Each row is a point on a landscape with many peaks, with its height.
A climber steps from a point to the highest of its 2 nearest points, and stops where none of them is higher. Distance is the straight distance between rows; heights are no part of it.
Z551 h=2.93: [  1 -27  -6   7  -5  12   0  -2 -14 -19   5   1  -5  -6   7  -9  13 -15
   2  -8  -4  41   2  -8 -15  23 -10 -23  11  40 -40 -26]
Z679 h=6.34: [-23  -5  -1 -16 -10  19 -21   7  -5   0   6 -11  -8  -1  -5  21   2 -15
  -3 -11 -10   9 -20  -3  -7   0  20  -9  -6  12   4 -13]
Z40 h=3.90: [  8  -9  -3   5  15 -24  24 -15  11  11   0  15   8  -9   1   8   1  22
  17 -12  22 -22  12 -11 -16  15  14  -1   4  -7   2   2]
Z752 h=2.37: [  4 -13  -2  -9  11  -2   8 -17  12 -12  -4  -8 -11  -4   5  -2  20  -6
  13 -17 -14  32   3   2  -3  -6  -2  -9  -1  29 -34 -14]
Z454 h=1.59: [ -9 -13 -12   3   6 -23   7  -6 -19  12  12 -17  -5  -1   7  19  -4  19
  19 -26  21 -23   8  14 -23  18   5 -16 -25  -4  11   2]
Z667 h=1.81: [ -2 -18 -25  -2   5 -23  -1   4 -18  -7  20  -4   2   2   8  11   7   6
  18 -20  24 -11  13   6 -30  19 -12 -20 -29  16   6  10]
Z214 h=2.47: [-15  15 -22  -2  -5  15  -7  -4  -7  -8  20  21   1  -1 -16   6  -1 -25
  23 -11   6  -3  14 -25 -21  -1 -16 -15   3   5  -6  -5]
Z722 h=3.16: [-21  -3  -2 -11  -6  35  -3  -9  -5 -11   8  -2 -12  -8   3   7  -4 -22
  13   3 -20  37   8  -8  -4  30   1  -9  -3  27 -18 -26]
Z141 h=1.83: [-11   0  11  -3 -20   3 -16  12   2 -10  -4  -5  10  -1 -17   9  28 -23
 -25 -15 -19  22 -19  26  -4 -23  -3 -13  14   4  -7  -4]
Z866 h=2.16: [  6  -5   5  -1  11   1  -3  -1  -4  23  -7 -10 -26  -9   6  11 -37  16
   0   6  13 -21  13   7   7  18  22  12 -11 -12   2 -18]
Z833 h=5.46: [ 12  10  -4   7  -1 -31  16   2   2  10  -9 -13  30   6  -3   7   0  32
   0 -13  19 -21 -14  12 -14   7  -4   5  -4 -23  26  23]
Z218 h=1.20: [-20   1  19  -7   3  15   1   2   2  21  -6 -23 -10  -8  12   9 -10  27
 -12  -8 -15 -10  -5   1   2  13  36  13  -6   0  21   1]
Z678 h=2.03: [ -5  10   9 -18  17  10  18 -26  25  -7  -1   0  -1 -11   8  -6  22  -1
   7  -4 -25  13   1 -14   6  -3   9   7  -3   8   3   5]
Z599 h=2.14: [ 15 -12  -3  -3  20   2  20 -29  11   2  -9   2 -12  -7  15 -13  -3  -5
  11  -1 -13  22   1 -11  -1   3   3   2  -6  26 -23 -13]
Z925 h=2.53: [ 17  -3   6  12   5 -24  -2  12   9  -5 -10 -22   3   8   9   2   0  31
  -2   3  20 -17   1  13  -5   1  -5   2   3   5   2   9]
Z908 h=4.42: [ 11   1   9 -10  16   5   6  -9   7  19  -2 -16 -24  -6  12 -12 -13  14
  -9  18 -15   2  12  10  23   7  15  32 -10  -5  -5  -7]
Z821 h=5.56: [  5  -1  23   7  -2   2  -7   7  -3  -9 -15  15 -11 -12  16 -24  23 -20
 -12  26 -17  14  15   8  29 -12 -12  -4  18  -6 -14   2]
Z714 h=4.53: [ 12  -7   2   9  -8   1   3  17  -1   3   0   6  22   4 -24  -2 -11 -20
  -7  -5  11   5 -15 -22   3 -25  -4 -18   7   8  34   9]
Z431 h=2.75: [  5  -2  15   7  -7  -9 -19  19  10 -12 -11 -22   6   5   8   2  12  10
 -12   4  -2  -3 -15  12   1 -11  -7  -2   9   4   4   7]
Z633 h=0.99: [ 14  26 -15   2 -12  -1   8   3  -7   3   0  15  37  23 -34 -16 -12   3
   7   7  12 -11  -4 -11  11 -35 -16   7  13 -28  19  16]
Z691 h=3.10: [  7  -8   1   4 -14 -23 -20  18  -4 -23  -2   0   2   7  -4   9   7  -6
  -3   4  18  -5   3  40  -7  -5 -27 -11  -5  14 -15   1]
Z269 h=6.42: [ -9 -13 -29  -3  -2  -4   2   8 -26   8  29  -4  19   8 -16  13  -6 -21
  13 -31   7   7  -9 -12 -23   5 -14 -27 -30  -5  27  10]
Z371 h=2.08: [ -3  14  -1 -15   0  -4  -3  -4  18  -8  -1  -2  12   1  -9  -1  26 -10
   1 -13  -7   9  -9  -3   1 -29  -7  -5   7  -2  -3  12]
Z345 h=5.79: [  9  19  -9  27  -3   2 -20  13  -7 -11 -17   7  30  21  -3 -12  12  -5
   8  33   2  -7   4   7  10 -11 -32  23  32 -24  -1  18]
Z773 h=2.21: [  0   8   5 -17   9  -1   4 -15  21 -12  -7   0  -7  -5   3  -3  25  -7
  10  -4 -15  17   6   0  13 -17  -1   0   3   8 -20  -1]
Z511 h=3.50: [ -7 -11   8 -12   5  25  -4 -14   6   1  -5  -7 -22  -5   9   0   2 -18
   3   6 -29  34   2  11  11  11  13   0 -16  27 -19 -23]
Z284 h=2.72: [ 14  10   6 -10  13  -1  28 -20  12  -5   4  29   9  -6   5 -19  16  16
  -2  20   2 -13  21 -18  14  -4   5  20  19 -17   3   9]
Z744 h=1.49: [ -3   9  -1  -7   5  -1  12 -13  14   3   1  15  13 -12  -4   6  -4  -2
   4  -8   1 -16  -1 -25  -7  -4   8   1   5 -15  23   6]
Z7 h=3.86: [ -5   0   4   7   0  10   5  -4  11  -8  -1  15  13  -7   6  -5  18 -18
  -3  -4  -1   7 -14 -30 -10 -10   2 -22  15  22   6   9]
Z401 h=1.39: [ -5  -3  -4   0  -5 -20   0   8  -7   4   1 -27   3   6   5  18  -6  22
   2 -20  18 -19  -9  19 -19   3  -4 -12 -22   3  19  12]
Z990 h=5.73: [ -5  17   1 -17   9   0  12 -19   4   9   4   6 -16  -8  -5   6 -13  19
   6   1  -6 -20  12   1  14  14  19  24 -12 -38   5  -5]
Z930 h=4.10: [ -4  -5  11  -6  -3  11  -1   4   8   1  -5  -6  12  -8   6   6   5  -7
 -13  -4 -13   4 -23 -22   0 -10  13  -7   7  10  25   5]
Z508 h=2.05: [-21  -3 -13 -10   5  13   4 -14  -4  -3  12  -6  -6 -13   1  15  -8  -3
  27 -16  -5  12   8 -27 -19  26   5  -5 -11   3  -4 -11]
Z571 h=5.91: [-18  -5  -6  -8  -6  12  -7   4  -8   9  10  -7   3  -4 -10  22 -13 -16
   4 -17  -4   3 -20 -21 -13  -3  14 -11 -12  -4  22  -3]
Z928 h=1.52: [ -9  -3  25  -2  -2  18 -14   7   1   0  -5  -6 -18 -11  20 -12   5 -10
 -18  33 -22   6   4   7  32   8   8  13   0   5   9  -6]
Z797 h=2.74: [ -8 -10 -16  -7  -1   7  -3  -2  -5 -19  14  -8   5  -5  -1   5  20 -10
  14 -21  -1  33   9 -16 -22  23 -13 -17   3  29 -30 -11]
Z636 h=1.90: [ -7  -1  -5  -2  -9   1  -2   3   2 -12   8   5  16  -2 -16   7  32 -27
 -10 -23  -7  26 -14   4 -17 -22 -12 -26  15  24  -6   1]
Z105 h=2.17: [ -7  24 -11  -1  -2  20  19 -18  14  -3  11  45   7   1  -9 -21   6 -10
  17   6  -6 -16  13 -32  -6 -18  -5  -4  19   4   1   7]
Z260 h=3.07: [ -4   1 -13   4 -15  -5 -22  12  -9 -13  10  22  10   3 -17   7  13 -27
   1  -3  23  -4   8  14 -17 -11 -24 -18  -1  21   0   3]
Z443 h=3.69: [ -4   0  15  11   8   2   5  -9  10 -14 -10  25   0  -8  14 -30  35  -9
  -7   7  -1  11  -9 -23   7 -10  -1 -20  16  19  -6  14]
Z395 h=0.95: [  9  13   2   1  -1   7   9   9   2  15  -1   3  16  -1 -23  -4 -24  -4
 -10   3  -4  -3  -9 -25  18 -17   4  14  11 -37  39  15]
Z690 h=5.82: [  0 -31  -5   5  -9  -9 -18  15 -13 -19  16  -5  -3   4   6  13   9   0
  -2  -4  10   0  -1  13 -26  11  -3 -23  -6  40  -2  -9]
Z490 h=3.89: [ -3  -2 -25  -2   6 -17  22 -18   1 -11  13  28  12   7 -13   0   8   5
  28  -7  30 -18  20 -15 -18  -3  -2  -2  -3  -4 -19   6]
Z520 h=6.97: [  0  -6  -9  -1 -20   2 -17  30 -27   5  11 -10   6  14 -24  18 -24 -18
 -13  -9  16   4 -26  12   2  -7  -5 -15 -26  -5  28   3]
Z887 h=2.29: [-12  17 -21   8  -9  19   7  -7   6  -6  14  34   5  -1 -13 -15  10 -19
  24  -7   7   1  12 -29 -19  -7 -18 -15  17  19 -20   5]
Z206 h=7.36: [ -7  17   9  -7  15  -1   9   2   7  22  -8 -32 -22   3   7  -3  -7  41
  -7 -15 -13   2   6  14  11  11  20  30  -8 -18 -10  10]
Z547 h=3.87: [ -1 -12  15 -12  11  17   2 -13   7  12  -6 -15 -25  -5  16  -7  -9   3
  -4  10 -26  15   4  10  17   7  22  12 -17  22  -4 -16]
Z390 h=4.68: [  3  10   9 -16  12   6   7 -18  13   0   4   4 -16  -9   6 -12  -1  -2
  -2  26 -15  -3  21   0  28   2   5  26  -2 -13   4  -3]
Z701 h=2.78: [-22  12  -2  10 -14  38  -2   2  -9  -9   6  26   2 -11   0 -10   9 -33
   1   5  -9  24   0 -21 -10  10 -13 -30  23  30 -11 -14]
Z467 h=5.41: [-19   2 -17  -8  -3   2   5 -12 -13  14  20   2   3   0 -17  16 -20 -17
  13 -34  -1  -8 -15 -20 -10  -5   2 -12 -22 -32  23   0]
Z98 h=2.15: [ -1  -1 -19  12   1   7  15 -14  11 -10   9  34  -3   2  -2 -25  13 -12
  21   3  21   3  17 -24  -7  -2  -8 -10  13  20 -38   6]
Z109 h=3.08: [ -6 -18   9   8  -1  16  -3  -7 -11 -17  -9  16 -12 -12   8  -9  16 -29
  -4   2 -20  38   3  10  -1  11  -1 -26  11  30 -35 -28]
Z108 h=3.55: [ -1 -10  24  16  -2  -7  -4   1   1 -19 -13  25  -2 -10   7 -21  39 -15
 -14   3  -7  15  -5   3   5 -16  -7 -30  21  18 -23   2]
Z225 h=1.78: [ -6 -11  18   7 -30   7 -24  28  -4  -9  -4 -11  16   8 -11   8  10 -12
 -37  -3 -25  19 -34  28  -2 -15   5 -12  18   3   2  -5]
Z642 h=2.68: [ -8  -8  15  14 -18   1 -29  32  -8  -6   0 -34  -8  20   8  12 -17  26
 -18   3  -4 -10 -16  28  -8   4   7  -5   3  13  -1  -1]
Z29 h=5.26: [ -1  17  -1   9 -20   1 -30  24  -3  -6 -10   2  16   8 -21   6  -1 -24
  -9   9   5  -2  -5  24   7 -18 -27  -2  12 -12  -1   5]
Z929 h=1.73: [-22 -22 -10   0   0  11   2  -2 -16   7   9 -23   0  -8  10  18  -8  11
  23 -23  -4   4   3 -15 -30  34  18 -14  -5  18   5 -13]
Z106 h=4.85: [ -4   9  -4 -15  11  -4  23 -28   2   4   5  26  -2  -9  -9  14 -12  12
  16  -8  -3 -28  14  -9  -1  16  16   7  -2 -35   5  -4]
Z960 h=2.80: [  3 -11   9  15  -6 -11 -17  21 -12  -3  -1 -40 -18  21   6  10 -26  31
  -8  -2  10 -11   0  36  -8   2  -1  -6 -10  16 -11   1]
Z789 h=6.23: [ -4  18  -7   9 -10  -6 -19  21  -3   4  -7 -26  12  22 -14   8 -11   4
  -9  -8   2   1 -35  13   3  -7 -10   8 -14 -25  10  16]
Z826 h=5.01: [ -7   3  16  14 -21   4 -31  25  -3 -13 -15   3  -2  -5 -10  10   2 -26
 -14  13  -3   1   9  32   9 -10 -14  -4  14 -10 -19 -11]
Z743 h=5.45: [ -2  22 -16   5 -10 -16  10   1 -13   8   1 -23  14  20   4  10  -7  21
   6 -20  19 -22 -24  27  -3   7 -12   1 -31 -36  12  19]
Z461 h=1.61: [  5   3  11   4  19  15  30 -36  15   0   2  19  -3 -15  11 -16  -2  -5
   3  17 -16   4  18 -22   8  28  10   8  -8  13   9  -5]
Z384 h=6.61: [  4  19  -4 -11  13  -9  15  -8   3  16  -3 -17 -16   9   1   0 -10  37
   5  -8   0 -10   5  15  13  11  17  27 -12 -42 -18   0]
Z39 h=2.00: [ 15 -16 -15   8  11 -10  10 -12   4  -5   2  25  -5   0   1 -13  -2 -11
  16   6  26  -4  15 -15  -5  -4  -3  -2   3  16 -29  -9]
Z380 h=2.90: [  3 -18  16   1  -5 -10 -12   8   5 -12  -2 -21  -8   4   9   4  18  12
  -4 -10  -8   9  -8  19  -4  -9   3 -15   3  27 -17  -9]
Z664 h=1.70: [  5  -9  -3  -4  17   1  11 -19  -1  17   0   7 -21 -17   3  11 -32   5
  15   2   2 -14  19  -7  -1  24  21   8 -14  -7   1 -20]
Z995 h=4.97: [  1   8 -21  -6  -6 -15  16  -7  -9   5  13   8  21  10 -25   4  -9 -10
  14 -27  13  -7 -11 -13  -8 -21  -9 -11 -15 -25  26  12]
Z640 h=2.69: [-13  12 -16  -8   1  22  -6 -11  -1 -12  15  18 -16  -7 -11   3  -5 -27
  25  -2  -4  13  24 -16  -5   6 -12  -8   2  12 -23 -17]
Z421 h=2.38: [ 27   0   3 -10  20  -6  34 -36   6   8   7  24  -5  -6  11 -33  13   8
 -11  29 -12   3  23  -8  24   1   3  26   8  -5  -5   0]
Z226 h=3.68: [-14  -1   6  -1   2  20  16 -13  10 -12  -1   5   6 -13  15  -4  15  -9
   6  -3 -14  23 -14 -31  -9  14   8 -19   7  28   1  -1]
Z332 h=6.91: [-13  27   0 -18  -4  13  -8   3   9   2   1  -1   0   4 -11   0  -4  -7
  -5   2 -14  -1 -10  -7  19 -17  -1  20   1 -32   9   9]
Z145 h=0.81: [ 32 -18   2   2  19   0  12 -16   1  23 -10   9 -18 -15  17 -10 -29  -1
  -9  20   2 -11  11  -6   4  10  13  14   0   8  -2 -19]
Z952 h=1.98: [ -2  10 -16  -8  -3  -5   3  -4   6  -6  10   8  17   2 -19   4  20 -20
   8 -25   3  14  -9 -13 -16 -22 -14 -19   1  14   3  14]
Z971 h=4.70: [  6  -1 -20  -4 -10 -26   4   5 -13  -9   0  15  23   5   0   4  -5   5
  10  -5  42 -23  -3  11 -17   2 -21  -8 -24   0  23  22]
Z523 h=6.64: [  5  16  -6  -4  -1 -14  -6   0   8 -10  -5  -3  12   9  -6   2   4   7
   8   8  18 -16   1   1   4 -12  -7   9   5 -19  -1   5]
Z235 h=4.27: [  1  -3 -18   2  -5 -22  11  -6   3  -8   6  24  24   7  -8   0   8   3
  13  -4  37 -23   7  -7 -17  -7  -8  -4  -5   2   5  18]
Z709 h=1.45: [-17 -14   5  -4   1   9  -3   0  -6  13   0 -24 -14  -6  10  18 -12  19
   7 -16  -2  -9  -1  -1 -13  12  32  -7  -8  16   7  -9]
Z553 h=4.32: [  6 -10   9   2  -8   7  -4  24   2   9  -3 -17  16   3 -13   4 -13  -7
 -18  -4  -7   9 -29 -17   9 -18  10  -4   5  -8  34   6]
Z569 h=1.01: [-16  -6  24  -8  -3  27  -2   1   2  16  -2 -17  -6  -9  22  -1   1  12
 -20  12 -26  -1 -13  -6  10  16  36  11  -1  13  34   1]
Z999 h=2.39: [-12   4 -21 -17  11  13   3 -23  -5 -10  15   1 -22  -6  -7   8 -13 -15
  32 -15  -8  18  20 -17  -7  19  -4   1 -19   0 -25 -20]
Z506 h=4.04: [ -7   5 -18  -8   4 -18  20 -25 -11  -3  14  22   8   7  -9  14  -2   9
  26 -16  22 -31  15  -9 -12   4   2  -4 -12 -33  -3  -6]
Z51 h=3.20: [-12  -7  12 -14  -3   3 -17   5   8  -4  -9 -10 -24  -6  -2   4  12 -12
  -6  -8 -25  25   2  31  14 -10   8   6  -8   6 -34 -17]
Z946 h=2.89: [-11  -4 -23  11  -9  11 -16  14 -13  -8  21  21  11  -1 -17   3  10 -32
   3  -8  16   4  10 -11 -28   4 -22 -26   7  28  -3  -1]
Z676 h=5.50: [  8  21   4  23 -19   5 -25  24  -7  -4 -17  15  22   8 -11 -13   6 -23
  -6  23  -2  -4   3  12  13 -23 -34   2  29 -16   1  10]
Z693 h=0.98: [-13  12  16   6   1  10  -3  17  -2  29  -9 -25  -4  -3   8   9 -21  34
 -20  -5  -7 -16  -9   0   0  22  22  20   4 -22  26  13]
Z538 h=4.73: [  2  -1   2   5   5 -33  19  -7   4  22  -4  -3  14  -5  -2  15   0  32
   8 -23  19 -28   3   8 -19  13   8  -8  -1 -15  16  11]
Z697 h=5.29: [ -1  17  16  12 -14  10 -17  15  -1  -4 -15  22   2  -6   4 -19  21 -23
 -10  23  -9  -1  14   3  22 -23 -20  -4  30  -9  -3   7]
Z213 h=1.63: [ 36 -24  -4   6  11 -22  -1  -4  -2  15 -14 -12 -17   2  16 -10 -22  10
 -11   3  10 -11   1  10  -8 -13  -3   2   2  20 -20 -14]
Z537 h=5.12: [  8 -14  -8   0 -15 -19 -10  20 -10 -15   4   7  17   4   1   9  -1   2
  -3  -3  28 -12 -12  13 -21   0 -20 -14 -17  25  25  20]
Z296 h=2.40: [ -1  17  -6  -9  10  14  30 -30  11 -12  10  45   2   3  -7 -21   6   3
  13  21 -12 -18  29 -21   9  -9   3  12  12  -2  -7  -1]
Z877 h=6.51: [-16  18   5  -5  -7   4 -25  22   7   3  -9 -17  -4   8  -5   5  -1  -3
 -13  -1 -11   6 -21   6  12 -11  -1  15  -3 -20  -1   6]
Z38 h=1.07: [ 10  13 -11   3  -9  -7  16  -4   7   2   2  27  32  13 -23 -16   2  -2
   4   0  18 -17  -2 -22  -2 -35  -9  -1  14  -9  18  21]
Z869 h=1.80: [ -1   6   1  -9  17   4  24 -27  18  -5   3  16  -1 -12   3  -3   5   1
  17  -2  -5   0  12 -22  -2   6   9   7  -1   1  -3  -1]
Z970 h=5.95: [ 11   1  15   5   8  -2   5  -2   2  -7  -8  17  -7  -7  20 -28  17  -1
  -7  32  -1   0  15  -9  29  -8 -10  12  25  -8   1   4]
Z566 h=1.16: [ -8  16   7  -1  -3  21  -9  15   4  12   1  -5  -3  -6   8  -5 -13  -2
 -20  24 -13  -3  -9 -10  21   7   1  36   7 -28  30  12]
Z823 h=1.82: [ 28 -21  -7   2   9 -21  -3  -5   3  -1 -11   8 -11   1   5  -9  -7 -13
   2  11  13  -3   8   9   3 -16 -11   2   1  12 -33 -15]
Z8 h=5.05: [  3  13   0   3  12   7  -2   8   4   8  -1 -14 -22   3  11 -10  -9  16
  -6  28 -14   4  12  11  23  16   1  49   4 -27  -5   6]
Z413 h=6.66: [-13  17   7  11   8  -3  -1  14  -4  18  -9 -41 -16  15   6   7 -15  42
  -9 -20   4 -11  -6  18  -1  12  14  15  -7 -15  -6  14]
Z685 h=6.14: [  7  24 -13   5   1  -1  -3  -1  -4  -8  -7   3  31  22  -8  -4   5  14
   6  26  12 -14   5   0   9 -11 -19  23  22 -38   0  12]
Z116 h=2.57: [  6 -14   6   8   5  -8  -7  11  -9  14  -8 -31 -23   4   8  12 -31  27
  -3  -2  15 -20   7  16  -4   8  14  -1  -6   8  -3 -10]
Z385 h=3.42: [  8  -8  10   8  -2 -15  -7   3   8 -16  -7  17  -2  -3   0  -9  26 -16
  -1   3   7   6  10  10   6 -19 -14 -13  14  16 -29  -2]
Z521 h=1.99: [ 14 -12 -18  -4   9 -36   7  -2  -4  -5   6 -10  -4   7   3   7   6  15
  17 -13  30  -9  10  16 -14  -1  -9  -7 -20  11 -12   3]
Z322 h=5.37: [  7  13   8  -1   5   6  12  -7   2  -2   7   8  -9  -8  17 -23  11   1
  -8  44  -9   0  19  -5  34   7 -11  35  20 -21  13   8]
Z139 h=1.88: [  8  -7   4   1  15  15  33 -37  10   5  -6   5  -6 -11  17 -19 -14  -5
   7  11 -18  26   7 -19   0  30   1   1 -16  28  -9 -15]
Z181 h=3.26: [  4 -11  -9   4  -6 -16 -17   9  -5 -17   4  15  -4   2 -10   5  14 -24
   3   0  19   2  19  23  -6 -10 -21 -15   2  21 -26 -11]
Z338 h=2.02: [ 33  -3  -5 -18  25 -13  27 -34  13  15  -7   4  -6  -4  10 -19   0  18
  -3   7 -12   4  10   3   9  -7   7  26   1  -2 -17  -6]
Z836 h=1.18: [ 20 -27  -1   7  18   0   7 -11  -5  19  -7  -5 -20 -13  12   3 -31   7
   5   1   7  -7   9  -6 -12  14  17  -2  -3  23  -4 -23]
Z889 h=5.47: [  4 -23   4   2 -24 -11 -22  28 -16 -19  13  -5  11   9   4  16  -1   5
 -17   0   8  -4 -20  30 -24   0 -12 -23  -8  31  18   4]
Z254 h=2.56: [ -3  -5 -15  -3  10  -8   8 -11   7 -14   8   0  -2  -4  -1   4  17  -4
  23 -17   8  14   7 -15 -16   4  -4 -11  -4  19 -24  -2]
Z777 h=1.34: [-12   9  17  -8  -4  25 -15   7   7   4  -1   3  -6 -12  10   1  -7 -17
 -15  26 -12  -8  -3 -12  20  -1   9  10   3  -5  24  -2]
Z449 h=3.01: [-15   9  14 -22   4   8  -6  -6  16   2  -2  -6 -21  -3   3  -8  10 -12
  -4   6 -35  22   8  19  30  -4   9  23 -18  -1 -21  -6]
Z446 h=2.94: [ 12 -16   6   9 -11 -22 -17  23  -5 -17   2 -22  -7  12   6   9  -6  20
  -4   0  13  -4  -2  41 -10  -1 -18 -13 -11  24 -12   1]
Z125 h=4.71: [ 10   3  -9   1  -8  -6  12  13  -6   3  12   5  21  12 -40   0  -9 -19
   5 -19  11  15  -9 -11   2 -30 -10 -21 -11   0  28  13]
Z619 h=6.16: [ -3  20  -7  14   9  -4 -14  16  -1   6 -11 -28 -10  19   2   6 -14  29
   2   6   9 -14  -7  17   6  13   1  22  -8 -31  -9   6]
Z509 h=5.94: [-15   9  -1  -3 -11  -3  -7  15  -9  18   1 -23   1   9  -5  15 -16  10
  -6 -22   7 -10 -29   0   0  -2  10   1 -25 -25  18   6]
Z893 h=3.25: [ -9  -9  14  -3  -2  23  -3 -16  -1  -4  -9  12 -20 -12   4  -5   9 -35
  -5   9 -34  38  11  23  14   3   4  -9  -5  21 -31 -24]
Z59 h=6.83: [ 10  20  -5  -8   0 -13  20 -14   3   9  -3   8  31   8 -15   6   1  29
  -2  -7   1 -19  -7  -8   2  -1   1  17   8 -56  18  16]
Z364 h=0.55: [ 25 -15  20   7  21   4  16 -16  -2  18  -7   1 -19 -17  26 -24  -6  11
 -20  27  -8   1  10  -6  16  16  12   9   2  16  13  -9]
Z483 h=4.75: [ -1 -17  20  14 -17   0 -38  31  -7 -10 -10 -10 -16   1   3  13 -11  -7
 -14  18  -2  -2   0  27  10   0  -2  -2   5   4 -19 -20]
Z788 h=1.72: [-13  -5  24  10 -22  11 -32  33  -2  -5  -9 -20  -3   8  12   3   5   5
 -28   9 -29   9 -25  20  10  -2  10   5  16   0  -4  -2]
Z170 h=4.41: [  0  -3  12   8   2   5 -25  21   3   0 -15 -18 -19  -1  10   1 -16   4
  -8  25  -1  -2   4  11  19   4   1  16   5 -10 -10 -11]
Z972 h=6.09: [ 10   8  -3   0  -1 -27  22  -8   1  21   1   2  32   4 -17   9 -11  17
   2 -21  10 -16 -17  -3  -6   0   1  -1  -2 -43  31  18]
Z838 h=0.80: [  2 -15  26   7  11  19   9  -9  -1   8  -7  -4 -10 -17  31 -11   1  14
 -16  21 -13  -3  -1 -13   9  25  30  -4   5  21  29  -7]
Z104 h=1.08: [ 14  13   6  -1   2   5  14   1   9   6  -2   9  21  -3  -5 -17   5  -1
 -15   7  -4  -1  -6 -28  11 -22  -6  13  24 -21  33  21]
Z267 h=2.26: [ 26 -12  -6   9   8 -35  14   0   1   4  -7  -9   3   6   3   1 -11  30
   6   2  35 -23  14  15 -10   6  -1   2  -5   5  -4   2]
Z532 h=3.04: [  2 -25  21  -5  -3   2  -7  -2   1  -6 -12 -18 -18  -1  13  -4  17   2
  -9  -9 -33  29  -6  25   7  -8  13 -11   3  28 -30 -17]
Z452 h=5.42: [ 15 -34 -12   8   7 -17  -8   3  -8 -10   8  -2 -12   2   5   2   4  -5
   6  -9  13  12   7   3 -21   6  -8 -14  -7  39 -27 -14]
Z953 h=3.17: [ 27  -5   1  -4  19 -18  31 -21  12   7  -3  24   8  -5  -2  -7   5  29
   1   7  12 -15  19 -10   1   7  14  18  10 -14 -11   1]
Z422 h=6.73: [ -1 -16 -16   0 -13  -6   1  17 -30  13  17  -7  11   9 -19  15 -22 -16
   3 -22  16   1 -20   1  -4  -1  -4 -23 -37 -14  40   8]
Z759 h=1.64: [-14 -10  30   9 -14  17 -24  27  -7  -3 -11 -13 -19  -1  25 -10   4   0
 -26  27 -35  13  -7  20  27   9  10  14  10   0  -5  -4]
Z652 h=6.72: [-16  -1  -4  -8 -21  10 -30  25 -14   4   8  -6  -3   8 -21  21  -9 -25
 -17  -9   2   6 -25   9  -2 -10   3 -11 -10  -2   9 -10]
Z847 h=5.78: [ -7  30 -10  17   2  -5   0   5  -8  16  -4 -22   1  25   4   9 -11  30
   3 -13  14 -24 -18  17   3  18   2  15 -18 -51  -1  10]
Z34 h=1.25: [ 11   3   3   7   1 -11  14  -3  13   6  -4  14  30  -7  -3  -6   5   6
  -8  -4  16 -16  -9 -26  -6 -11   2   3  16 -10  29  20]
Z208 h=2.95: [-23   7  -9 -13 -12  37  -8  -2  -6  -8  13   4   2 -10  -4  12   1 -29
   8  -6 -16  24  -2 -22 -13  15  -1 -16   6  19  -4 -16]
Z857 h=5.61: [  6  15  -3  19  13   7 -16  16   0   4 -10 -15  -8   9   9   1  -8  20
  -2  28   2  -8   1   5   9  18  -3  38  16 -34   5   9]
Z318 h=7.63: [  3  26  -4 -15   2   0   9  -8  12   0   0   2  13   3  -9  -2   3  16
  -3   5  -8 -11  -2 -10  10  -8  -1  30  10 -45  15  16]

For each start below, name the point where the climber stops.
Z105 | Z318
Z553 | Z520
Z454 | Z51
Z836 | Z181
Z421 | Z318
Z338 | Z318

Call two points neighbours if one is among the 2 nearest of the other. Go from one point of each pair to the other, from neighbour to neighbour, staying as high as possible. Name the lowest point that can't be avoided.
Z206 and Z318 | Z743
Z640 and Z7 | Z214
Z970 and Z676 | Z697
Z690 and Z206 | Z490
